Each row is a point on a tangle of strands that fork and nearly touch. The rows are in no order.
In the rows, 128 means zero.
Points whose rows are less than 88.3 apart are linked; no others are. Some points are linked to none.
Z_242: [161 122 120 113 189 136 164 100 116 108 110 182 167 129 170 132 154 142
 165  85  47 104]
Z_364: [152 132 118 106 133 137 123 139 180 120 171 128 117  78 175 164 144 138
  84 115 104 196]
Z_717: [129 145 158 147 129 166 124  88 123 159 115 145 137 142 107 101 147 142
 116 101  65  83]
Z_517: [177 134  98 148 175 184 108 100 156 119 178 118 118 108  93 152 163 127
  91 100  97 175]
Z_110: [144 135 129 130 119 212 121 147 144 183 130 141 106 128 130 152 132 126
  70  85  82 182]
Z_74: [133 124 117 125 119  75 128 117 132 127 141  77 120 148  68 102 117 103
 122 176 197 113]
Z_659: [131 127 105 113 121 113 148 152 136  97  89 167 139 142 192 130 126 144
 163 163 145  87]
Z_500: [ 75 147 154 129 111 144 141 163 120 102  81 151 165 120 137 159 122 117
 180 161 174 129]
Z_995: [148 144 115 135 141 231 109 127 150 144 152 123 102 132 104 144 139 105
  75  85 101 174]
Z_697: [157 133 117  87 124 180 144 130 182  80 133 108  83 150 121 122 144  66
  71 155 161 120]
Z_347: [143 131 106 132 145 168 140 136 136 152 104 155 125 111 140 154 122 135
 140 119 137 175]
Z_334: [149 118 112  85 175  90 147 118 164  17 162 116 128 125 150 140 121 114
 132 134 102  72]
Z_736: [100 144 156 111 114 172 135 139 121 156 112 153 172  92 163 147 153 139
 134  97  91 155]
Z_892: [166 119 104 162 161  85 138  93  89 153  94 182 147 122 161 130 132 161
 173 130 149 103]
Z_166: [114 155 126  98 135 206 117 114 184 104 150 110 108 117 108 135 157  96
  77 111 107 139]
Z_584: [149 142 112 118 148 198 131  92 192  86 161 112 107 146 107 130 154 113
  88  99  76 122]
Z_323: [ 62 155 145 117  97 114 136 151 107 110 119 137 175 133 135 152 120 125
 203 158 162  98]
Z_938: [167 134  88 120 148  97 103 135 164 119 169 109  94 101 129 144 135 131
 108 169 176 173]
Z_173: [124 108 137  76 134 103 136 117 149  25 154 110 138  99 179 152 102 107
 116 124  98  85]
Z_249: [129 135 125  73 160 103 139 101 176  35 152 112  82 109 126 133 134  75
 101 152 123  91]
Z_99: [135 136 125 106 107 175 133 163 174 110 121 117  90 140 134 132 123  95
  73 139 159 142]
Z_305: [114 104 112 135 114  55 115 116 111 121 157  86 142 110  97 126 113 133
 132 141 154 129]
Z_201: [148  68 110 104 119 100 143 130 148  51 152  91 113 153 155 105  86 125
  97 161 138  79]
Z_324: [109 135 124 158 100 106 127 162 110 142  86 145 144 120 133 137 115 147
 167 171 188 153]
Z_848: [143  92 121 122 123 126 125 109 159  97 158  64  97 147  91  99 118 120
  78 133 110 110]
Z_682: [ 98 149 126 150 112  98 129 142 110 126 111 127 173 120 101 149 122 132
 181 166 207 140]
Z_583: [141 135 119 149 147 151 104 100 158 122 196  74  97 115  56 129 145 125
  81 114 126 173]
Z_28: [144 133 129 148 155 217 138  80 149 138 156 120 119 135  67 122 159 121
 108  76  65 140]
Z_909: [ 99  99 190 118  73  85 101 177  89 184 152 123 105 114 151 101 119 154
  90  90  78 135]
Z_883: [109 159 142 132 107 132 131 139 114 150  73 117 123 190 106  73 124 103
 115 158 154  56]
Z_447: [161  72 114 130  98  88 114 165 153 144 135 104  88 128 178 104  93 164
  72 149 122 137]
Z_105: [194 129  66 134 190 168 134  87 146 107 149 151  95 118 116 163 145  86
 114 118 162 188]
Z_610: [138 126 160 140 130 181 117 124 112 212  93 183  97 125 145 129 114 120
 120  57 109 162]
Z_151: [145  99 113 125 126 108 122 150 138 156 176 134 159  84 199 128 144 178
 125 118  86 192]
Z_791: [ 75  95 145 130  73  73 126 154  83 130 118 117 134 166 142 128  79 129
 143 146 136  73]
Z_67: [148 122  99  96 153  91 146 133 150  35 140 115 136 140 153 131 124 106
 143 160 156  82]
Z_209: [171 106  72 131 175 146 162  77 138 135  82 194 115 159 134 138 118  95
 174  91 152 132]
Z_352: [ 97 153 150 111  84 131 117 160 132 146  97  84 129 177  65 104 112  99
  98 130 147 116]
Z_667: [158 145 143 151 130 161 131 112 125 172  59 166  86 171 133  98 119 111
 103 127 176  77]
Z_21: [177 134  77 149 167 210 127 130 133 148 154 139  69 175 100 124 132  86
  61 122 139 163]
Z_964: [137 121 145 152 131 119 132 113  85 193  82 205 132  95 162 127 120 152
 177 101 150 144]
Z_310: [128  76 123 115  98  83 126 147 125  85 131  83 108 139 138 119  86 125
  96 155 156 104]
Z_76: [121 108 105 132 127  58 137 146 113  91 155 158 173 122 184 155 140 152
 171 136 113 107]
Z_601: [100 156 162 120 108 200 119 136 157 135 108 108 136 136  92 124 130 107
 111 101  95 117]
Z_847: [101 157 148 117 124 172 163 153 145  82  85 161 176  90 159 160 123 115
 170 148 159 148]
Z_236: [182 113  89 131 179 103 162 123 142  96 103 172 167 126 195 140 149 150
 163 119 104 108]
Z_14: [ 93 139 157 122  99 155 151 154 104 124  82 183 169 111 169 142 133 147
 174 130 110 118]
Z_720: [114 123 136 109 124 104 131 151 114 128 164 148 169  59 180 160 170 164
 166 109 116 189]
Z_739: [160 150  89 160 166 123 117 121 128 193 154 117 121 122  95 146 108 150
 124 119 163 204]
Z_635: [153  92 126 141 142  82 137  99 152  62 194  88 119 111 123 120 143 151
 122 105  67 118]
Z_831: [113 169 166 125 138 156 142 119  91 131 102 173 168 145 191 128 128 121
 192 115  75  58]
Z_188: [150 128  99 171 138  78 102 116  97 183 129 123 135 125 105 120 122 175
 141 150 165 160]
Z_26: [125 172 136  98 162 138 121  90 153  99 152 137 110  67 114 190 162 101
 124 121 138 159]
Z_975: [ 81 172 144 115 129 133 127 120  96 109 118 136 196 141 146 145 122 115
 208 145 115  79]
Z_656: [ 83 110 137 124 109  85 135 121  81 127 174 159 165 128 172 130 158 154
 168 112  61  98]
Z_905: [119 114 173 133 102  90 100 146  86 193 159 149 126 103 147 104 154 170
 110  95  80 137]
Z_695: [113  99 132 111 101  75 109 178 142 116 129 117 115  79 157 146  87 144
 130 156 160 197]
Z_700: [194 117 124 145 157 148 142 112 137 133  96 180 106 132 191 115 154 150
  92 100  76  67]
Z_134: [ 61 118 176  83  79 141 138 182 136  92 116 121 138  92 169 152 120 106
 124 134 117 140]
Z_319: [ 94 125 130 119 118 107 137 144 121  96 149 136 167  66 160 166 152 150
 164 138 150 153]
Z_685: [183 133  75 147 189 169 124  73 135 135 176 140 110 114 116 157 146 124
 113  90 125 206]
Z_577: [ 98 144 153 127 107 112 127 134 116 122 130 154 139 157 166 117 118 125
 176 136  86  35]
Z_427: [117 126 137 120 110 172 144 161 157 108  86 156 154  99 174 158 130 134
 145 138 131 167]
Z_561: [ 91 124 140 139  92  83 131 153 102 117 105 138 124 172 163 118 101 123
 162 156 129  35]
Z_239: [143 118 112 160 107  63 101 152 115 187 147  91 126 126 115 108 108 173
 117 138 143 172]
Z_265: [133 137 136 136 125 164 146 139 116 159  53 176 120 135 164 136 120 128
 144 133 131 128]
Z_24: [116 151 131 150 137 126 105 120 114 156 149 100 158  83  72 135 139 135
 145 135 176 190]
Z_50: [142 148 112 126 132 164 132 138 150 140 107 106 112 160  83 122 134  95
 106 160 199 146]
Z_169: [103 133 111 135 125  72 123 108 103  86 156 120 172 152 130 136 118 135
 192 144 106  64]
Z_613: [118  92 125 106  94  94 138 164 108  98 109  76  94 157 106 111  87 104
 110 180 197 113]
Z_29: [185 111 101 114 140 162 129 140 163 134 146 140 128 113 186 153 145 151
  90 110  93 174]
Z_13: [149 138 102 138 166 107 104  89 155 128 184 113 132  74 112 160 149 143
 126 128 147 188]
Z_456: [164 129  95 138 121  72 113 180 157 160 147  96  83 144 122 115  67 158
  91 165 169 192]
Z_801: [157 124  87 148 150 117 147  95 103 145  82 154 150 115 146 152 125 145
 172 139 158 141]
Z_266: [ 83 140 140  82 126 129 133 131 134  62 142  91 132 140 121 131 100  60
 146 167 154  66]
Z_299: [163 108 103 127 153  81 147  96 149  39 171  89 104 149  96 108 134 119
 137 160 136  76]
Z_492: [110 129 158 158  85  86  97 165  99 173 104 125 122 139 113 107 121 157
 120 125 136 108]
Z_196: [199 120  65 154 144 123 122 128 148 181 142 111  74 162 122 110 123 143
  75 155 162 166]
Z_982: [153 128 106 127 146 118 107 121 170 136 198 105 126  69 132 153 143 139
  90 113 117 199]
Z_253: [149 147  95 111 169 218 139  99 164 105 130 148 111 120 121 174 149  85
  99 109 127 150]
Z_15: [159 118 103 142 114 101 108 187 158 155 130 123  92 127 154 118 105 161
 100 163 164 193]
Z_548: [134  73 141 130  83  86 115 150 121 140 132 106 106 127 163  98 109 153
  81 127  91 102]
Z_754: [136 169 110 114 177 142 147 101 139  86 104 151 118 105 115 157 140  86
 167 165 210 141]
Z_951: [148 104 111 150 126  78 128 145  95 155 125 176 142 101 192 143 150 181
 146 143 122 126]
Z_660: [173 121  74 155 155 134 125 129 159 147 157 116  95 131 135 136 122 142
  95 158 173 191]
Z_243: [ 83 142 180 137  96  84 110 166  60 200 124 156 148 107 132 119 143 178
 145 108 125 148]
Z_339: [163 107  83 132 119  87 123 140 144 132 122  93 106 154 139  90 125 140
 101 165 154 111]
Z_795: [ 83 146 158  89 106 134 142 139 168  65 116 109 109 114 132 132 100  75
 127 152 156  91]
Z_392: [153 127 121 157 140 153 126 120 109 195  89 142 120 124 112 134 113 137
 130 104 142 179]
Z_388: [126 141 159 138 145 197 129  79 130 159 123 151 133 141  93 120 149 126
 133  68  60 131]
Z_458: [163 110  88 131 158 163 145  93 141 160  72 203  91 138 160 121 123 103
 161  68 124 145]
Z_251: [157 132  88 137 145 196 137 132 129 161  81 153  83 164 113 137 115  84
 120 126 176 183]
Z_72: [163 123  98 154 141 120 128 101 137 117 135 118 121 163 113  99 150 147
 131 141 107  85]
Z_835: [ 76 145 149 108 103 141 133 137 135 119 134 114 185 106 125 130 142 122
 154 110 104 108]
Z_990: [194 129  76 155 147 165 134 123 138 148 134 122  83 173 107 107 137 113
  83 143 154 152]
Z_248: [139 140 126 119 122 182 128 150 158 137 104 128 122 126 134 146 125 108
  99 143 150 173]
Z_710: [109 157 130 139 128 130 136 106 127 116 132  88 150 177  65  93 122 111
 152 156 125  77]
Z_363: [ 60 133 168 129  93  76 128 149  73 147 123 157 165 137 162 142 150 155
 192 122 114  91]
Z_511: [134 178 142 179 154 117 133  84  98  96 137 136 130 173 105  99 138 152
 190 134  66  41]
Z_950: [138 175 112 104 177 148 154  90 134  73 104 138 150 143 107 154 138  86
 183 154 184 106]
Z_913: [ 94 161 153 110 133 123 127 113 136  86 139  90 139 152  78 112 121  88
 146 159 170  76]
Z_252: [104 138 140 111 106 144 121 142 149 127 135  77 114 151  60 109 128  98
  96 136 156 137]
Z_816: [ 97  72 124 132 104  54 126 115  76  71 189 105 151 140 139 148  89 147
 155 147 122  77]
Z_452: [109  83 161  96  90 112 121 166 129 154 168 100 131  95 173 116 123 146
  92  99  71 163]
Z_784: [180 111  70 140 184 140 150  80 126 143 111 166 116 145 125 143 125 103
 168 108 182 167]
Z_970: [133 140 114 132 144 101 103  90 160 116 190  78 104 118  54 130 142 112
  94 137 157 156]
Z_86: [ 99 158 154 140 130 129  95 127 115 178 148  99 160 108  66 137 129 129
 136 105 123 189]
Z_396: [133 121 145 104 107 185 132 129 182 102 137  83 115 151 115 103 132 107
  80 119  79 101]
Z_785: [121 139 145 118 111 200 113 124 135 187 135 126 126 127 113 126 150 135
  85  70  62 155]
Z_609: [132 127 126 138 124  83 127 125 103 143 115 156 157 115 171 117 150 165
 135 125 109  81]
Z_755: [129 125 106 129 101 101 133 144 136 138 112 103 127 141 122 110 127 129
 126 146 142 105]
Z_565: [135 151 126 113 177 130 127  80 134 100 161 128 171  93  97 154 168 132
 160  94 103 155]
Z_525: [142  94 108 130 153  62 134  99 143  49 184  88 131 132 111 115 121 150
 140 128 110  95]
Z_382: [163 120  77 156 165 181 123 102 129 180 140 170  96 117 126 140  98 105
 134  71 131 209]
Z_213: [129 109  85 141 153 205 145 100 125 180 115 169 104 141 109 139 102  82
 144  70 145 185]
Z_567: [190 129 139 158 136 142 114 151 139 177  78 166  67 150 180 103 125 149
  70 133 145  94]
Z_537: [140 165 109 105 182 176 127  92 169  95 159 134  94 106 111 165 152  86
 102 125 142 152]
Z_190: [106 128 132 114 136 101 145 111  85 134 134 165 194 111 159 145 163 167
 184 113  77 117]
Z_128: [126 132 177 129 128 189 135 158 107 197  68 189 100 111 149 128 102 144
 133  88 120 191]
Z_691: [ 92 106 161 104  79  99 134 157 121 109 142 137 140 143 180 123 118 133
 129 114  53  58]
Z_841: [107 128 145 132  95 150 148 153 124 157 100 169 154 103 188 119 147 162
 146 119  90 137]
Z_176: [126 138 117 115 150  71 113  92 145  99 164  87  82 100  82 141 132  94
 125 167 200 136]
Z_766: [164 127 119 163 183  97 143  58  95 109 106 170 152 138 114 120 136 142
 204  91  91  90]
Z_100: [139  87 139 135  99  90 125 126 133 118 167  80 108 141 113  95 111 146
  82 122  92 102]
Z_445: [ 60  99 172 101  83 108 134 191 117  87 121 125 143 108 166 167  87 107
 134 135 138 112]
Z_958: [128 155 117  84 155 101 146 110 169  52 122 130 105  98 146 158 145  77
 120 152 151 106]
Z_985: [154 155 111 106 190 125 135  82 154  53 142 131 146 129 106 159 155 109
 155 135 127 108]
Z_268: [ 91 123 168  95  96 133 114 148 136 110 156  83 142  87 110 121 118 106
 101  98  96 131]
Z_706: [129 149 131 117 139 130 116 115 146 125 149  79 103 137  29 127 133  94
  83 149 177 148]
Z_559: [102 173 137 136 129 149 123 106 123 128 122  90 161 142  43 122 137 100
 148 144 174 126]
Z_121: [108 106 159  83  77 157 118 161 153 106 134  80 119 115 135 116  99 107
  71  93  88 128]
Z_765: [112 157 144 162 129  96 121 110 106 121 137 156 147 156 128  98 129 144
 174 132  92  37]
Z_676: [ 89 110 141 137  93  75 123 161  83 145 151 135 159  97 170 131 145 168
 160 133 111 145]
Z_891: [130 107 117 135 112  96 116 152 131 164 153 122 136  98 163 122 141 166
 110 120 119 172]
Z_621: [120 158 121 133 167 121 103  90 138 149 153 119 131  75  94 163 151 117
 141 126 170 196]
Z_649: [176 116 108 129 186 156 160  88 128 121  90 181 135 154 157 123 135 127
 159  90  78  89]
Z_453: [108  83 192 134  81  85 104 151  92 151 132 117  91 129 142 103 101 149
  75 108  83  95]
Z_172: [ 94 115 159 107 115  98 151 140 104 109 163 139 160 141 172 122 139 153
 152  98  35  75]
Z_884: [120  93 135 113 122  80 104 135 124 134 189  99 151  84 132 138 138 162
 114 121 111 185]
Z_586: [106 151 151 136 118 150 113 165 113 191 125 119 144 103 102 131 124 155
 118 105 117 207]
Z_992: [ 79  63 150 121 103  60 108 144  79 129 180  92 149  99 124 129  88 157
 112 111 113 157]
Z_125: [124 129 106 121 129  97 145 137 136  79 119 125 146 139 166 128 130 132
 159 162 173  99]
Z_233: [102 144 152 160 106 124 117  95  99 149 149  89 141 134  51  93 152 154
 130 104  90 121]
Z_516: [ 81 109 162 121  89 102 115 146 108 107 122  83 123 165  86 105  77 101
 118 138 129  65]
Z_887: [140 175 114 137 165 167 133  79 131 117 139 101 106 144  49 136 155  73
 120 149 194 130]
Z_288: [ 94 120 134 124  99 115 142 161 121 112 111 147 162 119 177 131 129 146
 167 154 119 105]
Z_506: [161 120  95 159 153 169 146  78 108 172  93 145 111 168  63 104 128  92
 136 111 160 147]
Z_535: [157 121  80 149 151 188 124 101 107 188 108 144  91 170  90 130 105  90
 122  92 162 176]
Z_725: [143 145 113 155 145  92 104 145 124 203 166 110 136 123 100 126 105 170
 111 123 121 205]
Z_255: [191 119  67 140 155 109 155 107 127 118  92 136 118 160 161 116 135 136
 140 174 164  96]
Z_498: [122  94 145  99 117 153 135 115 170  66 156  68  93 152  99  88 111 107
  73 132  88  83]
Z_631: [174 120 122 134 157 172 151  87 137 146  96 186 106 144 149 112 135 129
 111  83  83  90]
Z_219: [129 147 117 140 137 183 120 108 138 165 116 111 122 148  88 121 131 124
 101 115 138 152]
Z_390: [156 151  95 125 157 215 113 131 159 137 160 111  88 144  83 129 141  94
  65 124 132 170]
Z_832: [155 124  88 134 169 141 134  86 118 127 111 152 149 101 123 158 131 118
 176 122 188 173]
Z_463: [136 151 139 149  90 160 126 197 144 167  66 147  99 149 134 130 104 146
 111 152 155 185]
Z_507: [132 157 115 117 152 215 151  97 146 124  87 141 133 163  96 124 130  88
 130 103 131 108]
Z_853: [ 99 123 150 112 136 140 154 153 103 113 130 167 178  78 189 161 169 165
 163 122 104 180]
Z_182: [123 150 129 117 147 118 133 111 149  66 143 116 161 129 132 120 152 120
 160 119  88  90]
Z_186: [165 111 122 134 127 113 125 113 129 133 126 166 127 122 184 108 156 153
 108 117  82  81]
Z_593: [136 151 109 113 164 227 149  94 140 118 110 151 119 144 105 147 134  83
 122  96 155 157]
Z_518: [104 152 132  83 129 125 153 146 166  47 114 124 108 116 144 136 112  80
 128 187 198  95]
Z_45: [106 108 133 105  91  99 128 146 117 104 118  75 120 188  97  97  91  87
 116 171 169  80]
Z_546: [110 137 114 137 122  90 120 134 117 106 128 103 141 123  88 133 129 121
 146 178 206 126]
Z_823: [103 127 133 145 123  91 120  96 120 128 181  85 158 120  78 105 156 154
 146 111  85 115]
Z_369: [107 120 135 137 119 150 147 147 120 123  96 159 171  74 171 158 145 158
 168 132 142 199]
Z_473: [204 107 128 176 149 131 111 121 119 176  90 192  79 135 166 100 127 152
  99 110 159  94]
Z_434: [119 103 161 154 118  61 115 154  76 174 137 167 142 100 189 129 154 193
 145 128 113 133]
Z_429: [157  97 103 122 145  89 127 108 142  86 185 123 149  99 160 128 167 162
 124 104  73 138]
Z_531: [186 120  64 133 169 116 149 110 130 103  91 164 137 150 173 131 141 143
 151 136 135 113]
Z_626: [ 98 138 140 163 101  83 116 154  88 164  91 148 147 125 123 126 121 158
 158 143 159 117]
Z_576: [107 147 132 120  97 150 145 175 130 118  50 141 127 169 138 113 122 106
 139 183 187 100]
Z_378: [ 84 112 146  92 114 104 132 149 145  80 149 125 157  59 168 159 138 129
 146 119 111 139]
Z_395: [ 77 115 169 114  83 133 121 167 115 117 117 114 130 166 146 111  95 122
 116 131  63  40]
Z_361: [ 61 170 164 130 100 139 109 132 115 130 116  84 173 116  52 127 128 115
 152 126 159 136]
Z_976: [ 82  97 175 139  62  59 105 189  76 153 125 138 114 124 173 128 121 171
 124 124 121 131]
Z_528: [149 104 130 112 133 109 124 129 109 151 158 156 152  88 176 128 169 185
 128  85  65 157]
Z_78: [ 62 149 168 103  90 123 116 147 116 105 118  99 159  99  89 152 116 103
 149 136 154 127]
Z_868: [ 87 161 181 117 104 159 125 136 125 132 105 119 163 141 108 115 130 112
 135 115  91  86]
Z_259: [140 147 109 137 131 101 143 104 119 117 129  93 126 185  58  89 135 101
 144 177 191 103]
Z_617: [132 124 136 115  80 135 115 189 152 154  83 103  74 170 130 111 107 121
  75 156 152 133]
Z_386: [151 123 131 140  98 118 120 191 140 165  83 152  86 133 159 121  95 148
  99 165 153 171]
Z_861: [109 147 138 155 110 110 111 104 114 139 127  98 130 156  42  87 136 130
 133 126 116  85]
Z_228: [122 141 158 163 134 110 134 116  62 176  82 187 149 118 148 125 135 149
 173 119 138 107]
Z_421: [ 90  81 137 119 115  69 106 123 103 106 178  70 142  96  98 146  93 125
 115 123 128 124]
Z_459: [139  99  93 157 108  54 127 113 112 110 150 123 152 145 123 106 130 157
 147 160 126  93]
Z_414: [ 84 157 159 123  89 144 125 169 122 151  61 131 132 170 123 101 111 125
 129 146 131  66]
Z_998: [102 105 151 122  86 101 115 187 131 163 127 120 130  98 161 120 106 169
 101 126 100 163]
Z_616: [167 136  83 138 151 107 146  98 155  64 144 108 128 167 113  99 145 113
 146 161 124  75]
Z_89: [169 149 116 142 161 202 137  80 162 100 161 110  99 137  69 147 167 110
  89  99  92 144]
Z_48: [ 70 138 186 123  97 110 133 157  79 172 127 156 166 115 137 124 157 157
 156 109  90 116]
Z_824: [132 147 153 162 112 160 112 176 114 185  70 151 114 127 121 134  89 151
 135 143 166 211]
Z_16: [131 129 127 146 125 168 114 107 154 139 192  88 122 121  78 120 148 139
  88  91  71 160]
Z_379: [126 116 142 133 109 136 109 128 153 171 174  87 116 126 105  94 150 154
  85  98  51 140]
Z_551: [188 103  60 153 141  76 129 118 145 131 158 109 105 143 140 108 132 154
 106 166 148 145]
Z_141: [126 121 133 163 125 128 136 127  80 182  60 185 137 112 140 133 106 152
 187 136 180 164]
Z_787: [142 155 120 136 120 116 147 113 113 141  93 116 117 199  83  83 130 105
 140 164 170  61]
Z_490: [ 66 119 164 112  96 115 121 145  96 146 151 109 164 115 121 127 144 132
 146 106  91 121]
Z_944: [171 156  95 146 182 181 129 111 131 125 150 138  96 117 110 169 140  88
 110 135 194 197]
Z_915: [ 88  70 166 123  79  61 126 161  65 139 157 118 128 119 149 133 101 160
 110 124 117 128]
Z_34: [178 115  83 155 145  52 120 105 131 149 159 103 138 134 103 115 136 167
 137 157 163 158]
Z_993: [100 106 139 122 115  81 119 117 106 138 194  94 164  90 109 127 150 167
 133 109  84 144]
Z_679: [ 84 126 171 110  73 116 111 166 114 141  92 116 114 157 140 106  91 124
  96 124 116  69]
Z_126: [145 141 112 141 158 199 144  73 121 168  86 148 112 176  76 102 122  92
 136 100 133 101]
Z_46: [ 73 125 177  77 103 158 141 169 157  82 144 137 160  61 187 161 144 116
 145 114 100 141]
Z_828: [133 116 121 134 140 188 146 113 125 187  79 191 103 118 165 141 118 114
 141  75 118 162]
Z_650: [ 81  71 148 132  97  63 135 135  77  92 152 110 145 158 134 154  65 130
 126 149 136  75]
Z_230: [133 141 117 128 129 120 144 133 126  92 110 126 125 197 143  86 113 104
 153 177 125  33]
Z_272: [123  64 134  99 130 109 141 130 136  42 153  96 120 112 173 141  72 111
 102 144 122  74]
Z_558: [101 112 119 135  91  66 116 139 108 138 149 119 155 107 134 140 125 161
 151 150 138 133]
Z_872: [150 125  80 151 159 145 125 113 121 185 111 129 121 133 106 132 118 136
 135 141 186 189]
Z_790: [160 122  84 134 128 104 157 126 126  99 104 141 126 186 147 101 130 124
 147 183 167  60]
Z_344: [136 135 133 134 116 140 122 120 133 129 108 130 134 149 121  99 133 148
 124 129  86  71]
Z_549: [126 155 120 136 149 152 126  97 144 132 135 106 149 125  62 127 152 106
 123 117 141 146]
Z_315: [156 133 117 148 126 183 109 124 139 189 123 131  90 163  91 114 133 125
  81 121 105 145]
Z_818: [129 140 124 168 137 139 135 144 107 180  66 164 113 119 115 140  96 148
 167 145 190 214]
Z_686: [119 120 128 117 126 122 108 132 163 106 147  84 109 112 121 138 124 100
  96 145 154 160]
Z_670: [144 124 123  87 144 136 128 119 179  64 156  85  73 124 107 133 131  67
  74 148 146 108]
Z_491: [134  95 127 106 107 134 113 151 158 146 172 102 120  93 139 114 144 145
  77  91  59 164]
Z_572: [126 161 173 141 117 159 113 167 104 215  95 154 114 120 130 136 114 153
 114  99 106 203]
Z_575: [169 139 104 130 124 201 134 148 139 170  80 143  66 182 128 124 118  93
  85 149 163 156]
Z_798: [124 142 193 171 118 144 112 143  86 164  73 200 130 122 167 115 118 139
 130  95 155  79]
Z_405: [ 93 153 161  88 114 191 122 141 176  99 135  95 139 115 111 144 142  99
  99  98  90 126]
Z_852: [173 115  99 170 191  88 136  56  84 149 113 181 139 132 124 118 142 158
 180 110 127 105]
Z_581: [ 96 151 162 117 115 199 130 130 131 161 124 121 150 106 133 141 160 133
 121  81  64 159]
Z_550: [141 127 126 126 175 100 147 114  85 113 146 183 177 125 170 133 165 170
 172  97  43  95]
Z_556: [132 174 121 116 156 143 131 119 120  87 106 136 149 187 138  99 115 103
 182 169 111  51]
Z_159: [ 60 116 172 111  77 106 128 178 107 113 117 122 151 106 128 137  94 116
 151 139 163 137]
Z_527: [ 78 103 170 116  98 110 102 134 108 105 146  62 129 126  69 114  87 104
  94 125 130 103]
Z_116: [132 179 115 105 181 151 141 102 128  85  94 121 170 169 117 125 124  89
 202 164 150  74]
Z_735: [131 141 141 110 161 165 155  72 110 123 109 178 175 126 129 138 139 123
 196  80  85 118]
Z_118: [145 106 116  92 106 148 130 167 190  99 132  97  78 125 173 132 116 105
  67 148 146 141]
Z_475: [139 126 106 124 158 100 148 125 128  77 118 159 181 110 176 158 147 159
 172 131 111 112]
Z_520: [100  78 126 118 117  46 132 130 107  82 181 126 166 109 163 159 123 140
 163 138 134 102]
Z_101: [174 120 120 156 128 125 123 141 132 185 110 158 102 114 172 123 133 168
 109 128 122 155]
Z_346: [170 126 112 151 150 167 130  90 139 174 115 153  96 158 117  98 142 123
 102  95  92 113]
Z_715: [103 142 160 127  91 105 103 152 109 161  91  94 137 155  96  98 111 130
 117 129 150 125]
Z_468: [ 93 144 154 159 133  86 125 132  64 163 123 183 167 128 167 141 140 158
 184 124 119  75]
Z_143: [103 184 120 107 158 141 122  91 151 110 127 145 101  78 101 182 153  91
 120 155 178 167]
Z_291: [130 108 146  95 110 168 113 145 187 107 162  79  98 117 114 120 127  99
  51 107  92 142]
Z_936: [109 128 140 103 121 144 119 108 164  78 156  91 136 120  87 117 127 101
 113 130 117  97]
Z_655: [121 148 126  83 137 128 145 133 169  60 114 143  93  86 159 158 137  84
 133 186 179 139]
Z_263: [119 138 192 156 117  96  98 153  63 213 131 154 117 114 132 111 152 182
 119  95 117 133]
Z_716: [159 156 129 170 198 129 141  67 108 104 133 140 151 163  91 108 134 145
 208 110  69  73]
Z_189: [144 159 110 113 164 156 126 113 148 125 116 130  99 106  99 167 144  87
 121 157 200 161]
Z_39: [164  87 111 118  91 127 128 166 181 121 123 114 105 122 187 113 116 139
  79 141 125 138]
Z_270: [ 70 114 186  97 104 117 104 131 120 102 164  77 122  86  81 134  89 103
  89 116 127 139]
Z_867: [184 134 114 140 115 175 124 167 146 173  68 146  71 164 164 123 121 133
  69 143 140 131]

A fork is a point with three links. Follow the links from the first point to the second and name the forks in between, in order.
Z_463 / Z_613: Z_48 > Z_548
Z_26 / Z_447: Z_189 > Z_89 > Z_48 > Z_548
Z_453 / Z_379: Z_548 > Z_99 > Z_891
Z_697 / Z_288: Z_99 > Z_548
Z_635 / Z_456: Z_89 > Z_48
Z_528 / Z_248: Z_891 > Z_99

Follow the links from the first point to the second, and from the first to the third. Name the last point that the two ways share.
Z_26 / Z_498 / Z_577: Z_189
Z_236 / Z_964 / Z_447: Z_48
Z_34 / Z_468 / Z_891: Z_99
Z_143 / Z_249 / Z_739: Z_99
Z_567 / Z_616 / Z_950: Z_189
Z_944 / Z_964 / Z_429: Z_89
Z_213 / Z_548 / Z_468: Z_48
Z_717 / Z_516 / Z_116: Z_89

A fork is a point with three links, a tip a point with one. Leave the first point through the second and follow the links. Name the first fork or tip that comes.
Z_249 / Z_958: Z_891
Z_452 / Z_491: Z_631
Z_110 / Z_785: Z_548
Z_650 / Z_791: Z_29
Z_310 / Z_201: Z_938
Z_791 / Z_650: Z_189
Z_823 / Z_233: Z_99
Z_631 / Z_346: Z_975
Z_248 / Z_347: Z_755
